Points, in no order, along strands that fork, close into loops and pass close to each other.
Two points are linked if the straight distance between their rows is under 120. Some points are linked to none.
J_17: [-31 -30  21  25 -39 -31   6  16   7 -44  10  21 -14   7  18  40   4 -23
  -7 -35 -27 -40 -24  25  35  28  -2  22  42   3  45 -12  19   1   5 -37
 -39 -46  -2  11  -3   1  -9 -11  -2 -29  26 -29   4  -3   8 -16  34 -24]
J_67: [  2  22 -29 -66  34  35   5 -44 -11  29 -20 -24 -21   8  -6 -50 -20  18
  23  40  17   2  -2 -11  18  -4   2  12 -23  34 -43 -26 -19 -26 -12  18
  28  12  23 -25  39  25   4 -13 -10   1 -26  13   2  26 -40   6  -5 -27]
J_928: [ -2  32 -29  26   4 -27 -51 -11 -28   6  57  -6   3  -5 -14   7  -6 -45
 -37   3  -3 -42  12 -15 -26 -19 -21  -7 -19 -22  -1  27 -20   7   8   1
  15   7  -5  12 -32 -48   8  20 -24   0  -7  -6  35 -11   9 -24   0  52]
J_232: [  7 -15   4   9 -27 -29 -49  13  32 -21  30   4   4  -1  -8  38 -27 -24
 -18  -5 -32 -61 -17  19   9 -19  -6  12  12  -2  22  -1   7  -6  22  -3
 -19 -26 -15  25 -19 -45  -8   9  -1 -10  23 -27  32 -17   1 -31  22  11]
J_854: [-34 -44  -7   0 -19 -22  -5  -6  13 -10  -4  12  -4  29   0 -11 -24 -27
  -8 -36 -45 -31 -11  30  60  16   0   5  28  15  32 -11  -1 -28  19 -48
 -48 -46  -7 -13  17  -2  13 -26 -23 -27 -14 -39  38   6 -25 -23   1   5]
J_829: [ 21 -17  14 -23  12   9  43  36  31  -4 -74  -9  43  37 -23  -9  39  13
   5 -21 -23  26 -25   2  38 -13  22  -4  -1  14  33 -41  -8  -8  13 -18
 -56 -25 -24 -15  34  -9 -36 -27  33  27  -3 -16 -33  15  -9  65 -10 -10]
J_548: [-42  20  11  51 -19 -24   2 -14 -44  -6  47   5 -18 -25  31  28 -28 -10
   1 -18 -17 -31  12  14  -2  45 -31  13   6  -3  -2  24  21  15 -30 -10
   0  -7  -5   4 -26  -1  42  12 -20 -43 -20 -13   8   7   4 -32   3 -17]
J_988: [-15 -20  -2  18 -45 -49 -32  -4  14 -37  32   4  -8  -2  -1  40 -23 -40
 -19 -31 -35 -72 -12  31  30  13  -8  21  24   7  34   1  25 -17  25 -31
 -29 -43  -5  15 -23 -18   5   0 -10 -30  20 -30  22  -7 -11 -37  28  -2]
J_470: [ 11  -2  27  19  -3 -31  41  -7   6   2 -51   1  27  16 -23 -29  20   3
   1  -2 -20  -9  27   2  -5  26   0 -33  -5  22  29  -8   0 -29  24  -2
  -1  22  -6 -52 -14  -2   5   6  12  11  -3  11  -9  14  -3  41 -21   6]
J_973: [ 22 -49  -6 -15   7   1  -5  35  61 -12 -25   8  55   7 -31   6  21  15
 -15 -18 -25 -10 -25  17  34 -41  15  -9 -14   6  58 -19 -13  12  28  -9
 -34 -46 -18  27  13 -26 -42 -19   1  20  22  -9  28  12  15  16   9   1]
J_916: [ -2  37 -42 -62  34  34 -12 -40 -36  20  15 -25 -40  -3  -2 -35 -21  16
   9  39  39   7   3 -21   2   3   4  11 -36  28 -51   6 -20 -20 -17  31
  42  22  42   4  27  14   7 -22 -15  -1 -26  14  -5  14 -30 -15   2  -8]
J_741: [  5  -4  17  -3  13  39  21  13 -17  13  33   9 -31  -8  29  23  -8  44
  27  12  19  49 -16   8 -34  27  -9  12  11   0 -51  11  13  19 -52  23
  18  28  14   6   9  41  11   3  -3  -1  -2  19 -51  -6  11   0   9 -14]
J_168: [  7  19 -33 -14  24  -9 -50 -20  -9  12  42  -5  -6  -4  -3 -12 -18 -34
 -38  14   0 -32   7 -17 -27 -51 -16  -9 -29 -13 -10  20 -31  -1  15  20
   2  -2   0  10  -6 -53   4  -2 -13  11 -10   3  58  11   6 -28  -5  40]
J_811: [-26  24 -20   4  -1  -4 -43 -56 -18   7  50  10 -37  18  15   7 -55  -9
   1  12 -22 -41   1  11  -6  21 -24  11   5   2 -24  -1   4  -4 -28  13
  19  -1 -25  -9  11 -17  36   2 -12  -5 -45   3  37   7   1 -42 -10 -11]
J_967: [ 20  16  66  68 -13 -13  42  31  21 -23 -38  44  18  21  -8 -10  39  -5
  16 -13  -7  -6   1 -19 -22  12  38  16  44 -16  22 -26  27   5   4  14
 -24 -10 -38 -14 -29 -18 -35 -12  46  43  24  31 -40  -6  45  20  -3 -16]
J_821: [-29  -9 -47 -25  -6  15   1 -31 -28  26   8 -14 -28  -4  23  -5 -19  -9
  -4  -4  14  -7  -4   6  39  32  -7  -6  -3   9 -16  -1 -11  -6 -44 -12
  -3  -9   7  -2  25  33  25 -15 -32 -38 -32 -25  24   7 -21 -16 -16 -33]
J_583: [-23 -44  -9 -32 -19   6  37  13  12   8 -29 -24  -4   4  16   6  31  -3
  -1 -21  15  25 -12  17  40  26   5   2  12  -5  20 -14 -10   6 -16 -39
 -29 -12   3   2  24  31  -2 -12 -16 -13  -3 -36   2   0 -27  22  -5 -15]
J_286: [ -8 -35   4 -26 -17  10 -18  15  30  -8   6   5   0  12   9  27  -3  -1
  -5 -22 -13  -6 -38  25  33  -3  -5  12  20  -3  30  -8  -9  -3  -3 -27
 -28 -33  -3  10  21  -5 -10 -10  -4  -8  12 -41  25 -14 -16 -19  15 -10]
J_167: [  3 -15 -61 -78  17  11   4 -14 -23  15 -27 -54  -3 -28 -19 -53  17 -14
 -30   6  35   1  17 -22  11 -34 -22 -27 -53  14 -11   4 -34 -14  25  -6
 -13  11  47   8  13  20 -14  -7 -19 -19   3 -12   9  15 -34  31 -18  -4]
J_443: [ -2 -11 -59 -55  18   6 -20   3 -34   8  14 -43 -16 -35  -8 -26  17 -19
 -29  -3  40  15  14 -23   6 -37 -12 -21 -45  -5  -7  18 -22  -3   0 -12
 -10   1  49   9   7  17  -1 -11 -12 -15   1 -25  24   1 -13   9  -3  25]
J_997: [  2  12  -9 -60  37  63 -17 -27   1  26  -3  -4 -44  10  16 -11 -33  45
  24  33  24  35 -11   4  -8   7  -2  36   5   3 -46 -22   1  -6 -54  26
  22  19  17 -13  61  24  -2 -22  -2  16 -18  17  -3  10  -9 -24  15 -29]
J_664: [ -2  26 -17  51  -1 -28 -11   0 -41   4  28   0  11   1 -20   9   7 -24
 -25   3   7 -23  33  -8 -13  16 -24 -14 -19  -7   6  39   0   2   2 -13
  45  25   9   5 -46 -22  15  26 -37  -9 -11   2  12  -3   6 -17 -12  38]
J_152: [ 10 -40 -37 -66  21  11  21  -4  16  21 -55 -40  36   6 -17 -55  10  -1
  -5   4  -9   7  -4   0  27 -37 -25 -23 -34  18  15 -20 -31 -20  29 -10
 -31  -6   5 -16  40   2 -13 -12  -3   8  -1   4  22  35 -36  49 -13 -11]
J_420: [  2  43  -9  21  22  -4 -16 -31 -27  17  35   9 -15  16  -1 -15 -15   7
  10  38  -3 -13   4   0 -22  12 -16  -6 -10  20 -38  11  -6  -4 -10  23
  73  21   0 -11 -20  -9  23  12 -31  11 -43  31   5  12  -3 -22 -10  -3]
J_815: [-12  41  45  40  19 -14  26   2 -34   3  22   5   4  -3  -3 -22  -6  24
  34  14  -6  31  -9   8 -20  46  -5 -14   2  43 -43  17   7  -4   2  23
  54  38   7 -14 -19  21  18  15 -22  -1 -22  49 -44  16  -5  14 -12 -22]
J_958: [ 10  -4  53  28  12  27  25  29  -8 -10  34  30 -17 -11  33  38  -1  42
  24   2  22  47 -23  10 -57  24   9  15  27 -21 -47  12  28  23 -39  30
   8  26  -6  17  -7  24   1  11  14  18   4  24 -55 -14  21  -4  16  -4]
J_836: [-29   1  -1  46 -30 -43  30 -10 -34 -11   0 -15   3  -1   3 -15   7 -22
  -5 -15   1 -24  34  -3  25  46 -18 -19 -16  19  26  22  10  -6   2 -27
  21  -3  13 -19 -34   9  33  13 -34 -39 -14 -11  23  24  -7   0 -15   3]
J_965: [ 43  24  61  47   9   8  20  18  34 -13 -40  36  28  19  -8 -17  16  18
  28  12  -4   3  -5 -20 -33  11  38  18  38 -22   4  -8  27   4   6  27
 -17  15 -55 -17 -28 -24 -30   2  35  54  12  51 -50 -22  26  24 -13  -2]
J_994: [  1 -19  -6   0 -22 -29  46   3 -12   8 -39 -19  21  -5 -22 -10  32 -11
 -31 -16  15  12  46 -21  21  19  -9 -34 -36   3  28   9   6 -15  40 -28
   5  16  20   0 -19   7   5  20  10 -23  14   2 -14   8  -9  57  -9  13]
J_379: [-25   3 -41 -20 -21  -2 -23  15 -32 -19  41 -22 -34 -30  30  47   5 -22
 -13 -34  22  14   4   6   5  -3   2   4  -1 -34   6  23  20  21 -27 -34
  -1   6  37  25 -10  36  26   3  -3 -28 -10 -49   8 -35  -2 -21   7   2]
J_220: [  1  -3  18  19 -17   3  16  35 -11 -23  15   8 -10 -18  12  46  22   8
  -7 -22  39  37   7  -2 -27  -2   9  -3   5 -39   1  24  30  26 -11 -12
  17  17  25  23 -23  22  -4  11  19   5  15  -5 -33 -26  11   3  18  26]
J_588: [ 43   6   7  -9  20  16  -6  26  30  13 -11  -4  28 -18 -18   3  19  16
 -12   1  22  21  -5 -21 -32 -47  16  -8 -13 -34   0  20  -3  14  19  24
   0  26   7  -1   4  -6 -13  10  28  37  27  25 -29 -20  13   6  -1  28]
J_637: [ 21  27  45  34  21  11 -15 -13  23   9   3  46 -11  22   9  -9 -30  18
  47  56 -24   2   0  17 -47   4   1  17  56   6 -22 -17  -2   0 -23  29
   9  16 -52 -19  -7 -13   1  15  18  31 -23  38  -2  -3  27 -22  -6  13]
J_546: [ 16 -20  25  15 -29   8   1  37  44 -24 -16  17  15  -2 -13  46  35   9
 -14 -24   7  -4 -12   2  -2 -13  28   0  12 -16  41 -10  11  15  11  -6
 -10 -23  -3  18  -9 -10 -31  -6  19  12  38 -28  -1 -17  17  -3  27   0]
J_211: [ -2  -5  53  37 -20  -5  43  34  -5 -25   2  28  -5  -8  17  35  26   4
   1 -25  20  15  -5   1 -25  21  13  16  26 -26  13   3  26  20 -14   2
   2  -4  -9  10 -24   9 -10   7  21   1  21   3 -25  -8  21   3  18  -1]
J_715: [ 16  12  13  -7  31   6  -3 -42  24  25 -32  17   7  36 -17 -40 -17  19
  28  47 -24   4   2  12 -21 -18   0  -5  15  40 -13 -29 -22 -16 -14  20
  10  10 -21 -58  21  -5  10   0  17  30 -26  24   8  18   6  -2 -20   4]
J_698: [ 13 -18  12 -23   8  12  54  11   7   6 -77 -13  41  14 -12 -10  39  13
  -4 -18  -1  25   8 -17  14  10  12 -16  -8  -1  25 -32  13 -18  27 -15
 -33  13 -10 -26  21   6 -18  -6  32  21   7  -4 -40  12 -12  92 -17 -11]
J_772: [ 38  11  -1  -9  25  -2  -6 -16  31  29 -18  -3  27   8 -18 -43 -11   7
   4  32 -22 -11   9  -8 -25 -32  -9 -12 -17  12  -9  -4 -22 -20  16  28
  10   8 -13 -37  10 -28   8  13   6  32  -5  29  26  17  -1   4 -24  14]
J_720: [ 24   8   6 -10   6   9 -24  14  10  12  31  13  -4 -10   4  27 -13  -2
  -1  16   7  -8 -13  -2 -31 -30  -1  17  14 -31 -14   4  -3   2 -17  19
   9   9  -6  10  -3 -21   1  16  14  13   6   1   5 -30  10 -31   4  25]
J_809: [  4   4  71  63 -10  13  40  35 -13 -33  24  38  -5 -19  25  27  21  26
   8 -16  28  51 -13   4 -47  36  16  15  19 -32 -31   7  38  29 -24  27
   1  11  -7  22 -23  12 -11  13  25  10  30  27 -65 -12  24   4  21 -13]
J_273: [-35   0 -48 -52   2  40 -39 -12 -17   3  32 -16 -54 -12  50  26 -31  -6
 -20 -14  12   4 -13  26  29   9  -6  17  15 -22 -20  -2   1   6 -54 -21
 -27  -6  17  20  58  33  16 -11  -3 -14 -26 -26  18 -25 -34 -43  12 -60]
J_857: [ 37  14   0 -27  23  39  -6  21   9   6   2   5   6  -3   4  19   1  39
  16  26  30  50 -12 -24 -52 -14  10   6   6 -16 -53  19  12   1 -19  44
  15  47  31  -5  27  10  -6   5  21  48  19  37 -58 -16  12  -2   6  15]
J_408: [-62  22 -10  27 -12  -6 -11 -30 -51   0  43   4 -27 -29  35  25 -50 -14
   5 -24 -13 -19   2  16  25  60 -20   1   3  16 -26  22  13  11 -46  -7
  -8 -20  -2   3  -2  23  53  -1 -21 -61 -33 -23   8  19  -3 -30 -10 -46]
J_846: [ 39  31 -16  12  27  -4 -36  -5  16  31   9   0  17  -2 -12 -38 -11 -18
 -15  37  -9 -18  18 -18 -36 -42  -8 -14 -23 -10 -15  15 -32  -5  25  34
  21  14 -17  -5  -9 -47  -5  18  -7  24  -5  31  33   5   9 -22 -15  37]
J_397: [ -3  -7  -5 -30  20  20  53 -26  -3  17 -54  -5  -6  28   7 -30   9  20
  42  22  -9  32  -8  10   9  19   2  -6  16  40  -6 -35 -20 -10  -9 -14
 -11  19  -1 -39  28  41   0 -21   7  -1 -28   1 -41  22 -20  56 -25 -38]
J_769: [ 23  -4 -12 -45  27  35 -23   8  12  17   6 -13  -6 -12   7   8  -7  13
  -7   8  12  12 -17  -3 -22 -57   2  16  -8 -21 -20   1 -22   1 -14  17
   0  -3   5  -3  25 -17  -4  -3  11  23  11  -4  20 -10  -3 -32  10   7]
J_731: [-22   4  17 -15  31  42  37 -14 -11  33   3  10 -37   4  25 -14 -18  40
  48  17   6  53 -27  21   0  40   5  13  28  23 -44 -22  -3  14 -54   8
   0  14   1 -15  36  56   9 -25  -4 -15 -24   5 -47  19  -3  23  -5 -48]
J_177: [ 15 -50 -33 -29  -8  -5 -26  45  46 -27 -15  -4  30  -9 -29  16  20 -10
 -34 -34  -9   2 -10  13  32 -59  -1 -22 -28  -5  56   8  -4  27  41 -22
 -19 -40  16  37  -1  -5 -38 -19  -5   2  28 -33  49   3  13   3  28  11]
J_283: [-36 -31 -26   4 -44 -23  53   6 -31 -15 -30 -34 -15 -24   6  12  42 -12
 -25 -32  43  40  47 -13  37  23  -3 -11 -22   0  16  18  17  19   0 -47
  11   4  25  22 -15  36  10  11  -9 -46  17 -22 -16  -2  -9  39 -12   1]
J_889: [ -4  28  -9 -22  21  35   4   3 -37  17  32 -10 -40  -9  25   4 -16  36
  34  27  27  51 -22  -7 -16  24  -3   6   1  23 -69  15   8  11 -46  38
  42  34  33  20  17  45  17 -10 -20   0 -15  31 -43   4   8 -10  12 -22]
J_278: [ 28  21   3   4   1  -3 -55  16  23   1  32   0  10 -24  -6  23 -14 -17
 -15  17  -1 -27 -18  -6 -28 -60   7   6   0 -27   4   7  -9  15  14  24
  -1  -1 -11  30 -14 -41 -14  12   7  10  17  -3  24 -32  24 -32  10  31]
J_550: [  3   0 -22 -65  37  53 -30 -22   3  20  -4 -15 -26   7  12 -15 -24  27
  -4  21  18  23 -14   7   2 -26  -8  29 -10  -8 -33 -18 -22 -16 -37  13
  -4  -1   2 -10  57  -7  -4 -19   0  14 -14  -1  31  10 -22 -38  17 -17]
J_27: [-22 -27 -17 -34   1  11  46 -14   6  21 -48 -16 -10  20  10 -24  15  11
  19   4   3  34  -9  17  35  31  -4  -3  15  15   3 -30 -28  -1 -27 -37
 -36  -6  -1 -15  36  39   4 -28 -16 -11 -22 -19 -16  14 -31  35 -30 -29]
J_666: [ 26 -24   9  23 -16 -10 -56  19  57 -25   9  21  31  -8 -14  26 -16   2
  -3  21 -47 -57 -16  20  11 -33  18   3  13 -11  37 -10   1   0  34  12
 -37 -35 -31  32 -21 -52 -38   3  -2   3  46 -19  31 -15  28 -22  20   4]
J_511: [ 25  28  45  51 -16 -10 -37   8  32 -13  15  32  16  -1  14   8 -18  -8
  35  41 -29 -54  -3  10 -28  -1  27  15  47 -14  24  -6  11  -3  12  27
 -11  -3 -58  15 -29 -51 -24  24  11  12  18  15  17 -34  17 -31  24  13]
J_692: [ -8 -57  -2   4 -29 -41  41  21  22  -1 -35 -18  22  15 -37 -20  25 -31
 -33 -42 -13  -7  22  -8  58   1  11 -19 -18  11  50  -7  -5  -7  53 -44
 -27 -41   6   3 -10  -2  -9  -1  -4 -21  26 -26  28  26 -21  34   7  21]
J_675: [  3  32 -22 -59  24  16  23  -7 -41  12 -16 -29   8 -11   3 -28   4   9
  24  25  25  18 -17 -36  -4  13  -5  -4 -31  32 -56   1   1 -35  26  25
  47  60  49   8  16  37   7   5  -4  -5  -9  38 -53  -5 -11  40 -12 -17]
J_551: [  4 -44 -41 -52   4   9  16   2   5  26 -31 -49   6  -1 -14 -33  18  -8
 -17  -8   8  11   1  -2  32 -17 -21 -16 -32   9   3  -5 -29 -11  11 -21
 -22 -12  17   0  30  17   3 -10 -10 -14   2 -21  21  14 -39  23 -15  -4]
J_969: [  6 -44   4 -19  -6 -16  40  23  32   0 -54 -14  40  29 -34 -24  31  -6
 -12 -31 -25   9  -2   4  43 -13  13 -19  -9  14  48 -26 -13 -14  39 -28
 -43 -34 -15  -9  14 -10 -20 -21  10   5  10 -20  13  28 -21  47  -7   9]
J_430: [-14  14 -14 -55  27  23  29 -50  -8  23 -42 -19 -14  20  -1 -65 -16  14
  40  34  -8  14 -11   6  15   4   6  -1   1  58 -32 -43 -21 -23  -4   4
  23  22  14 -37  42  52   4 -20   7   1 -47  15 -24  29 -35  36 -25 -36]
J_356: [ 43  -1  -2  -7  11  17 -21  35  52 -12  -9  -1  24 -24 -25  22  27  12
 -12  -8  17  11 -14  -9 -25 -75  27 -11 -19 -26  25  11  -7  36  24  17
  -8  -1   4  21  -7 -12 -30   1  26  34  34   5   1 -17  32   3   6  24]
J_339: [ 48   9   2 -19  32  36   2  13  25  10 -18   2  36  -9 -13  -3   5  33
   7  23  12  28  -9 -35 -39 -21  14   8  -6 -23 -27  19  11  -4  14  42
   2  44   9 -14  19  -7 -10  17  31  50  20  50 -57 -13   9  22 -10  16]
J_998: [ 32 -15   8  25 -18  12 -29  32  57 -27 -16  13  26 -18 -22  45  33  25
  -8 -11   3  -8  -3  -4 -20 -48  33 -12 -16 -32  41  -2   8  36  29   3
 -22 -25  -7  36 -25 -21 -41  -3  25  26  55 -21   1 -30  44  -1  21  12]
J_484: [  8   4 -44 -66  19  24  15 -15 -23  20 -21 -39  -2 -23 -11 -37  11  -2
  -1  21  31  15   8 -24   8 -12 -16 -13 -44  21 -30   3 -18 -25  18   5
  13  30  49   4  17  24  -7  -1  -2 -12   0  -3 -33   3 -24  37 -14 -12]
J_605: [ 14  -2  56  55 -27 -11  22  30  25 -31 -35  44  17  26 -11  18  43  -2
   9 -19 -13 -19  -5 -10   5   8  35  22  41  -8  39 -38  23  14   0  -1
 -27 -44 -30   2 -21 -20 -44 -26  34  26  47  -3 -20  -2  48  13  10 -24]
J_787: [ -4  -8 -35 -33  -3   7 -18  12 -24   0  26 -26 -19 -25   6  17  12 -11
 -20 -15  28  22  -2 -10   0 -28   0  -4 -17 -26  -5  17  -1  10 -16 -15
   3   1  40  13   2  22   8   0  -1  -9  -3 -38  12 -23  -5 -15   4  18]
J_517: [-36  -6  38  42 -29 -33  20   7 -23 -28  33  12 -16 -17  26  35  -6 -19
  -1 -33 -14 -26  -4  14   1  35 -14  24  29  -9  22  11  25  10 -13 -17
 -23 -21  -5   2 -15  -1  18   8  -1 -38  11 -19   4   0  13 -17  20 -19]
J_894: [ -8   9  24  42   1 -31  -5 -32  -2   4  -2  14  -7  29   3 -30 -18  -4
  16  26 -29 -27  14  21 -23  15 -10  -4  22  39  -6  -3  -9 -12 -10  11
  17   2 -21 -41 -16 -13  23  12 -14   5 -43  10  28   8   8 -25 -14  10]
J_95: [-29 -23  -9  -9  -1  -1 -44 -41  11   6  -5  16 -23  51   4 -27 -53  -8
  10   1 -51 -24 -14  39  26 -13  -8  12  27  26   5 -34 -16 -24   0 -21
 -23 -32 -33 -28  52 -10  20 -26  -7  -2 -39  -9  54  12 -10 -38 -13  -2]
J_390: [ -8  18 -27 -12   9   1 -55 -45 -16  10  56   2 -30  13  19   5 -41 -17
 -19  20  -8 -37   3  -4 -13 -17 -22  16 -13 -16 -25   6 -15  -6 -10  19
  12  -2 -14   3  10 -43  18   5  -3   1 -23   0  51   0  -4 -45   3  11]
J_295: [-22  13 -62 -27   3  13 -22 -50 -40  19  34 -25 -23  -4   7  -4 -14 -24
 -16   8  24 -19  10 -24  26  11 -11 -11 -30   7 -23  18 -25  -7 -17   0
  19 -10  26   7  11  11  25 -17 -28 -33 -36 -20  32   7 -19 -25 -15  -3]
J_710: [ -7 -13   9 -15  18  11 -23 -38  17  21 -19  15  -8  46  -9 -35 -31   8
  21  22 -32  -6 -10  20   5 -20 -12   8  22  21  -5 -36 -27 -23 -11   1
  -5 -10 -27 -41  38  -8  19 -15   3  12 -30   0  40  19  -4 -23 -14   2]
J_746: [-14  38 -33 -12  -4  -7 -75 -31 -25  -8  80   4 -32  -9  28  36 -33 -21
 -21   7   0 -36  -4  -1 -29 -20 -22  23   5 -30 -28  13  -7   7 -22  15
   7  10   1  18  -4 -32  17  12   2   6 -15  -8  14 -28   2 -42  14  17]
J_126: [-40  16 -67 -18  -9  -6 -49 -50 -56   0  63 -19 -19 -12  16  29 -21 -39
 -31 -21   5 -33  16 -12  20  19 -21  -9 -27  -2  -7  36 -11   2 -19  -8
   0 -13  23  16  -7  -3  40  -8 -22 -37 -33 -27  35  -6 -10 -33  -5   9]
J_360: [-16  19 -20   3 -23 -20 -46  -3 -28 -16  62  -8 -25 -24  24  58 -15 -23
 -22 -27   2 -31  -5  14 -13  -8 -12  16   7 -24   5  24  14  12 -19 -14
   1   0  11  28 -17  -5  25  17  -3 -18  -5 -28   6 -29   6 -38  18   5]
J_435: [ 37  19  46  50  -8  -9 -11  23  45  -5 -12  22  33   0 -10  -2  12  -7
  17  16  -9 -34   0 -10 -24  -6  38  10  16 -25  32   6   4  13  27  26
  -7   2 -49  16 -39 -44 -34  17  19  28  33  19  -1 -38  25 -13   8  25]
J_431: [ -8  16  -1  15 -29  -9   2  36  -1 -28   8   9 -11 -25  -8  49  37  -2
 -11 -36  41  48  18  -8 -20 -31  31 -19 -12 -47  23  18  25  30   8 -29
  12   1  36  29 -33  23 -15  16  27   3  34 -29 -22 -38  17  13  34  32]
J_150: [-25  43   9  74   1 -27  -4   4 -62  -4  26   1  13 -10 -18   0  11 -16
  -2  -3  -8  -8  34  -6 -13  38 -26 -17 -15  14  -9  47   8  16  18  -2
  75  32   7  -1 -58  -8  14  23 -58  -8  -7  27 -14  14  -4 -16 -12  -2]
J_717: [ 31  11  -4 -49  35  50  -4  -9   7  20  -4   1 -12   7   4  -1 -12  37
  23  34  21  36  -7 -13 -31 -16   0  23   2   2 -50  -2   4  -3 -34  37
  23  30  23 -15  35  18  -3  -1  14  35   6  35 -32   7  -3  -7   9  -3]
J_582: [-54  22 -27   1   2  11   5 -28 -37  16  28 -10 -33 -29  29   4 -36   1
  23  -2  10   5  -7  10  38  52  -7  -3   4  23 -38   5   2   3 -48   8
  24 -10   5   6  10  41  40 -13 -25 -57 -46 -16   5  22 -10 -14 -23 -50]
J_13: [ 15 -23  -5 -25  -4  -4  49  15  12  16 -61 -22  32 -10 -21  -6  35   0
 -30 -27  14  18  28 -27  15  -6   1 -29 -38  -8  31  -9   9  -8  49 -11
 -17  17   4  -4  -2   3 -12   8  32   2  16   1 -24  -2  -6  73  -5   8]
J_210: [ 36 -25 -14 -40  25   2  10   4  33  25 -38 -19  39   5 -21 -41  -5   1
  -4   5 -19  -7  -6  -2   4 -56  -7 -20 -22  14  17 -14 -30 -21  25   7
 -21 -14 -18 -26  26 -21  -3  -4   6  19   5  23  38  38  -9  20 -21   7]
J_563: [-36 -18  11  39 -33 -28  69   7 -42 -26 -22 -10  -3 -26  17  -9  34  -1
  -4 -27  28  40  47 -17  34  53 -14  -5 -22  12  12  15  20  21  -2 -23
  18  -1  19   2 -26  30   8  11  -9 -47  23   2 -38  14  -2  52  -8 -24]
J_849: [  7 -27  33  19 -32  -7  20  36  37 -33 -37  32  21  31 -18  28  50   5
 -10 -36 -16 -12 -11  -3  30   7  30   4  17  -4  50 -36  11   5  13 -19
 -36 -52 -11   7  -4 -12 -51 -27  19  13  39 -31  -5   8  21  14  23 -11]
J_822: [-26   6 -10   3 -12 -12 -66 -55   4  -5  34  12 -41  34   9  -6 -69 -15
   6   5 -46 -56  -3  31   7   4 -16  20  28  12  -8 -26   6 -20  -8  -3
 -15 -21 -46 -13  26 -25  25  -2   7   4 -28   3  50   7 -10 -49  -9  -5]
J_574: [-17  10  22  51 -20 -22  44  16 -54 -20  -6  -1   3 -22  11   8  29  10
 -13 -20  29  47  42 -18   4  47 -15 -16 -24   6   5  34  26  23  14 -12
  44  31  25  15 -41  23   2  12 -15 -33  22  30 -57   7   4  37   1  -2]
J_319: [ 11  36  46  60   3  -9 -29   1  15  -3  21  42   1   4  32  -5 -32  -3
  41  56 -26 -27   7  19 -51   8   0  16  60  -9  -8  -9  10   2 -12  27
   4  13 -61  -3 -24 -30  -7  31   8  17 -16  31  10 -23  18 -36  13  15]
J_309: [ 15  25  69  48  25  19  13   0  12   4   8  53 -13   5  13  -4 -21  33
  54  38  -7  27 -12  13 -62  25   5  20  60  -6 -40 -12  11   8 -29  39
 -11  20 -45 -11 -11   1  -9  13  19  28 -17  44 -35  -1  26  -5   3  -2]
J_237: [  1  43   4 -13  26   1  25 -11 -37  18  13 -12  -2   2   4 -29  -9  18
  32  30   8  22 -11 -15 -11  22  -8  -8 -11  43 -48   3   5 -23   8  19
  63  48  22  -6   4  35  22   5 -15   4 -30  55 -42  15 -14  20 -15 -21]
J_591: [-20  27  35  69   1 -17  24   5 -48  -7  31   9  -1 -12   4   4   2  16
  17   5  -3  12  13   3 -15  47 -24   0  -5  10 -19  32  10  18  -8   8
  48  29   9  -5 -41   3  15  19 -34 -21  -7  26 -28  15   7  -6  -6 -14]
J_3: [ 47  19  43  45   8  -5   7  18  49   0 -39  15  40   5 -19 -17  23  13
   5   1   1  -6   2 -27 -24  -6  42   7   2 -28  26   5  16   8  34  26
  -8  15 -45  -2 -33 -37 -30  19  39  45  33  38 -33 -32  22  22  -9  19]
J_122: [-30 -48  -2  14 -36 -43  21  11   6 -16 -10  -7   8  18 -12  -4   5 -47
 -25 -41 -25 -31   3   8  64  26   5   2   3   6  43  -3   8 -20  41 -47
 -27 -46   6  -4 -16   5   9 -12 -21 -41  14 -37  40  14 -11  -8  11  20]
J_561: [-21 -47 -24 -14 -39 -23  41   9  -6  -2 -26 -36  -9  -5  -2   5  25 -21
 -24 -32  17  12  21   1  47  24   3 -10 -14   0  25   2   2   1   2 -43
 -18 -17  12  14  -3  30  15   5 -19 -39   5 -38  14   3 -20  21  -9   9]
J_756: [-15 -40  -1  12 -12 -36 -15  -9  18  -5  -8   5  16  32 -19 -40 -24 -29
 -13 -24 -52 -43   6  20  29  -2  -3 -10   9  28  21 -11 -15 -34  36 -25
 -29 -47 -14 -29  -1 -15  22 -14 -23 -11 -18 -24  68  19 -17 -19 -18  27]
J_806: [  3  11  16  40 -11 -25  39  10 -29  -4 -26  11  28  -6 -15   3  32   2
 -20 -11  22  19  41 -17   1  28  -9 -26 -24  -5  19  21  24  -5  31 -11
  31  36  16  -2 -31   5  -2  24  -2  -6  17  32 -40   1   6  32  -2  11]
J_250: [ 13  27 -16  -2 -15  -1 -38  33  15 -26  31   3  -1 -42 -20  36  21  -5
 -11 -21  36  33 -10 -12 -31 -54  19 -22 -10 -56  13  10  13  34   7  -9
   8   3  40  26 -23  13 -18  16  19  17  31 -26   0 -42  19  -5  24  42]
J_129: [ 17 -35  21  14  -7 -10 -18  21  64 -22 -16  22  43  10 -31  11   3   7
  -5  -5 -40 -32 -25  20  24 -26  17   3  13   4  43 -17 -11  -2  28  -6
 -31 -44 -31  14  -7 -46 -38 -14   2  12  36 -22  29   4  25  -8   7   5]

How many points has the smallest loop of links through each point below? Write none if it is on no loop.
J_815: 15
J_787: 13
J_390: 9
J_122: none

A piece is all that can be reached along the links. How many separate loops has the piece of each point below (a circle has one, a figure eight two, a Y none), and how many tips (points with one link)?
J_278: loops 0, tips 2
J_846: loops 3, tips 0
J_211: loops 0, tips 2
J_408: loops 0, tips 2
J_561: loops 0, tips 2
